Each scene shows the same named points in several views. A view is turned or mirrored, and shifted as a whole, has a little noise and may leave points out.

Scene 1
View 1
k249: [-15  -6  33   1  15  18   4  20   4  -5 -14   7  30  -6 -22 -23   3  33
   0  -1 -15   7 -32]
k713: [ -5 -13 -12  -6  -1 -27 -18 -16 -12  24 -16  22  20 -16  19  26   3 -16
 -17 -17  -1 -24 -34]
k597: [-20   9 -21 -10  -8 -28 -26 -30  -6  18  -9  29 -10 -22   3  26   3 -24
  -2 -47 -10 -14 -26]
k477: [-25   4  13 -10   7   6  -5  10   2  -1 -11  -3  -8 -18 -32 -32   1  13
  12 -38 -14   2 -31]
k365: [-39 -11 -15  -7  -5 -10  -1   4 -24  30 -12 -27 -42 -40 -23  -3   7  12
  -3 -49  13 -14 -24]
k497: [-36 -13  14  13   1  15   7  23 -19  27 -14 -15 -14 -41 -23  20   9  60
 -14  -9   5  -4 -25]
k842: [-16  17  38  -4  14   8  -2 -12  15 -28  -5  43  42  18 -13 -13  -5   2
  12  -7 -29  20 -13]
k52: [-18 -13   8  -6   6  -9   1  -1 -14  13 -12   1  12 -10  -3  -1   2   3
  -7 -17   2  -9 -23]
k264: [-12   3  29  -2  12   5  -4   0  10 -11 -11  28  36   4 -10  -9  -3  12
   3  -5 -21   8 -26]
k284: [-24  11 -15 -20  -4 -29 -18 -35  -6   7  -5  23 -11  -8  -1   3   0 -40
   9 -54 -10  -8 -18]
k628: [-22  -2  13  -1   5  -3  -1  -7  -8   5  -8  15  13  -9  -6   9   2   8
  -3 -15  -7  -1 -18]
k805: [-36  20 -15 -15  -9 -30 -18 -42  -9   6   1  29 -23 -12  -6  22   0 -35
  10 -60 -11  -1  -5]
k708: [-40  21  36   9   8  24   3   6   7 -13  -2  18  -2 -15 -38   0   1  44
  12 -16 -24  24  -7]
k696: [-26  -1   4  -7  -1 -19   0 -29 -18   6  -4  24  13   0   8  24  -1 -17
  -3 -20   0  -1  -3]
k692: [-16 -14   6 -12  10   4  -8  29   0  13 -22 -24 -11 -30 -30 -45   7  23
   2 -37  -6 -12 -51]
k16: [-14  -6  16  -9  11   3  -5  14   2   0 -15  -1  14 -11 -19 -32   3  14
   3 -22 -12  -3 -38]
k972: [-37  23  12  -7   1   1  -9 -14   6 -10  -2  23 -14 -13 -28  -3   2   5
  16 -43 -23  14 -13]
k716: [-38  14   4  12  -6  -6 -10 -22 -11  15  -1  34  -6 -27  -3  60   4  20
  -7 -18 -11   3  -6]
k601: [-38   4  -5  -6  -7 -19  -1 -29 -23  13  -2  14 -12 -14  -4  27   1 -11
   0 -35   3   0   2]
View 2
k264: [-24  42  19  27  11 -26   3  -8  49  -7   3 -18 -16   2  18 -34  -3  23
 -24  24  13 -20 -23]
k365: [ 16   2  11 -16 -36 -17  32   0   0  30  -1  36 -17 -24   8 -43  27 -18
 -20   0  16  23   4]
k708: [-41   0  22  30   1 -22  17 -11  43  28  12  13 -20  16  36  -7 -17  23
 -23  19  15  -4 -13]
k692: [ -8  29  18  11  -7 -37  50   3  28  35   5  31 -16 -23  21 -76  25  -6
 -32  18  31   3  -7]
k477: [-20  27  20  12  -3 -20  38  -9  34  20  -1  24 -22  -4  26 -50  10   1
 -20  14  17   0  -4]
k805: [ -9  28   6 -16 -17  19   6 -22   4 -37 -26   5 -25 -12  11 -13   7 -15
  12 -10 -11  11  14]
k628: [ -3  25  14   7  -7 -21  -1  -6  29   0   0 -10 -15  -6   9 -28   6  12
 -22  14  10  -4 -16]
k972: [-34  20  14  11  -5  -2  23 -19  27  -5  -8  16 -26   4  28 -16  -6   2
  -4   7   5   2   2]
k284: [ -3  44   8 -13 -12  13  15 -19   9 -37 -25   3 -25 -17   7 -37  19 -14
   5  -4  -4   5  10]
k52: [  9  30  16   0 -13 -24   4  -1  27   4  -2  -6 -15 -12   3 -46  18   7
 -28  14  10  -2 -16]
k16: [-13  39  19  17   3 -32  28  -3  40  15   2   8 -17  -7  17 -62  14   9
 -29  22  21  -8 -16]
k842: [-40  49  25  28  21 -13   1 -19  57 -18  -6 -21 -25  20  23 -29 -13  31
 -17  25   0 -24 -20]
k597: [  1  34   1  -7 -16  -1   2 -11   4 -37 -15  -3 -14 -35   8 -22  17 -18
   6  -6   5   6  10]
k601: [  7  13  10 -15 -24   3  -5 -12   9 -10 -11  -1 -21  -3   2 -14  10  -3
  -8  -3  -5  10  -3]
k497: [  5 -17  11  10 -27 -47   6   9  19  50  25  12  -4 -18  13 -19   9   9
 -39  17  31  12 -19]
k249: [-21  31  22  29   8 -41  15  -1  52  24  13  -4 -14   1  23 -47   3  24
 -37  30  25 -15 -27]
k713: [ 18  37   4  -3 -15 -21 -13  -1  12 -25  -5 -22  -7 -32  -5 -37  24  -2
 -16   6  11  -3 -12]
View 3
k708: [ 27 -13 -30   8  10  -8  -3  37 -18  21   8  14  -6 -29 -43  13  18 -27
   2  20 -10  -9   8]
k365: [ -3   7   9 -12   5  23  30  55  19  -6 -29   5  -1  52 -68   3  -2 -11
  13  -8 -23  10  -1]
k692: [ 26  16   1 -24  21  26  33  42 -14  30 -23  -6 -13  17 -72   6 -26 -21
  -3   5 -19  23 -27]
k597: [ -1  18  -7  -6  -1  10  17  20  42 -18 -42   8   2  37 -19  19  16  32
   4  24  -1 -13 -29]
k249: [ 36  16 -27  -8   0   7   4  27 -32  30  -5  -9 -12 -25 -35   4  -9 -29
  -6   7   0  14 -25]
k805: [  2  20  -8   4  -1  -5  20  21  44  -7 -49  20  16  33 -23  20  34  36
  23  30  -4 -21  -6]
k842: [ 43  29 -38   5  -5 -15  -2   3 -20  35 -20   4   3 -42  -8  18  19  -1
   6  34  14  -7 -22]
k696: [  6  31 -18   5 -26  -5   3  18  17  -8 -38   1   9  14  -8   6  24  10
  15   8  12  -5 -13]
k972: [ 20   3 -17   5  13  -4  14  28  11  18 -21  20   5  -2 -40  20  24   5
  14  33 -10 -14   1]
k713: [  2  30 -12 -12 -20  14   9  18  19 -17 -37 -12  -5  28 -10   7   1  10
  -5   1  12   5 -39]
k601: [ -3  16  -9   5 -16  -1   9  32  25 -17 -35   8   8  30 -25   8  26   8
  18   5   1  -6   2]
k497: [  2 -19 -15  -8  -4  19   1  54 -10 -17   8  -4 -16  15 -49  -3  -8 -43
 -10 -22 -13  12  -5]
k477: [ 26  14  -8  -9  18  10  22  35  -8  32 -23   6  -3   3 -59  11  -2 -11
   8  19 -15   6 -11]
k716: [ -6 -13 -28   8 -12  -1  -9  28  26 -34  -7   7  -2  13 -10  13  28   2
  -4   9   4 -18  -7]
k264: [ 35  25 -31  -3  -5  -2   0  11 -18  22 -16  -4  -5 -26 -14  11   5  -9
  -4  19  10   3 -29]
View 4
k842: [ 17 -36  73  15  19  -3  11  -7 -14   5 -22  21 -20 -17 -56  22 -19  30
  41  11 -37 -19  26]
k696: [  7 -22   2  -9   7  -5  14  -1   6  14 -12  33 -21  -1  -2   7 -18  27
  47  15 -26  -9  28]
k365: [ 10  51 -13  -9  30 -23  19  -8   0  32 -14  30  15  17  13 -23  -3  -6
   6  13   0   1   9]
k972: [  7   5  39 -12  19  -1  22   4  -8  -3 -17  23  -3  -9 -41  -1 -33  11
  22  -9 -34 -21   0]
k601: [  4   0  -9 -19   7  -7  21   2  10  13 -12  34 -11   4   7  -6 -24  19
  35   3 -23 -10  20]
k16: [ 25  12  45  20  34 -21   7 -16 -19  28 -19  21   1   1 -31   4   9   8
  19  29 -11  -7  18]
k708: [ -7   6  76  22  14  -1  25  -5 -13  20 -14  24   7  -8 -31  -6 -29   5
   1 -13 -30 -27  11]
k597: [ 18   5 -25 -27  12  -7   6  -1   0 -11   0  26 -20   2  -4   8 -10  14
  42  20 -22 -15  -9]
k249: [ 13  -3  73  41  24 -14   8 -19 -20  34 -14  21   0  -4 -29   8   4  11
  13  23 -17 -15  26]
k713: [ 15  -9 -11   2   7 -11   0 -11  -1  16   3  30 -24   4  12  13   8  17
  44  38 -16 -11  15]
k477: [ 21  25  40   4  37 -20  16 -10 -16  20 -23  21  10   0 -36  -4  -5   1
  12  12 -13  -5  11]
k692: [ 29  45  33  18  45 -31   8 -20 -24  35 -19  20  16   9 -22  -7  20  -8
   1  31   2   2  12]
k264: [ 16 -21  62  26  15 -10   6 -12 -17  16 -13  21 -14 -10 -36  18  -4  21
  32  22 -26 -19  22]
k628: [  7  -7  27  11  13  -9  10  -9  -5  21  -8  28 -10  -1  -6   5  -8  17
  28  18 -21 -15  22]
k52: [ 14   0  17  12  20 -18  10 -12  -5  31 -12  29  -8   5  -2   2   4  16
  30  28 -13  -6  28]
k805: [ 16   3 -24 -44  13  -3  19  11   6 -15 -15  30 -15  -2 -17   1 -29  20
  45   0 -29 -10  -1]
k716: [-16  -6  11   2 -12   9  14   0   7   4  11  30 -17  -2  17   0 -27  12
  24  -2 -30 -36   0]
k284: [ 29   3 -21 -39  24 -12  11   4  -2  -7 -18  27 -15   1 -24   6 -14  20
  48  15 -23  -3   3]

Which points are out of place in each view (at most two, in the order of its rows)? Write none if all are in place.
view 1 -> k713
view 2 -> none
view 3 -> none
view 4 -> k972
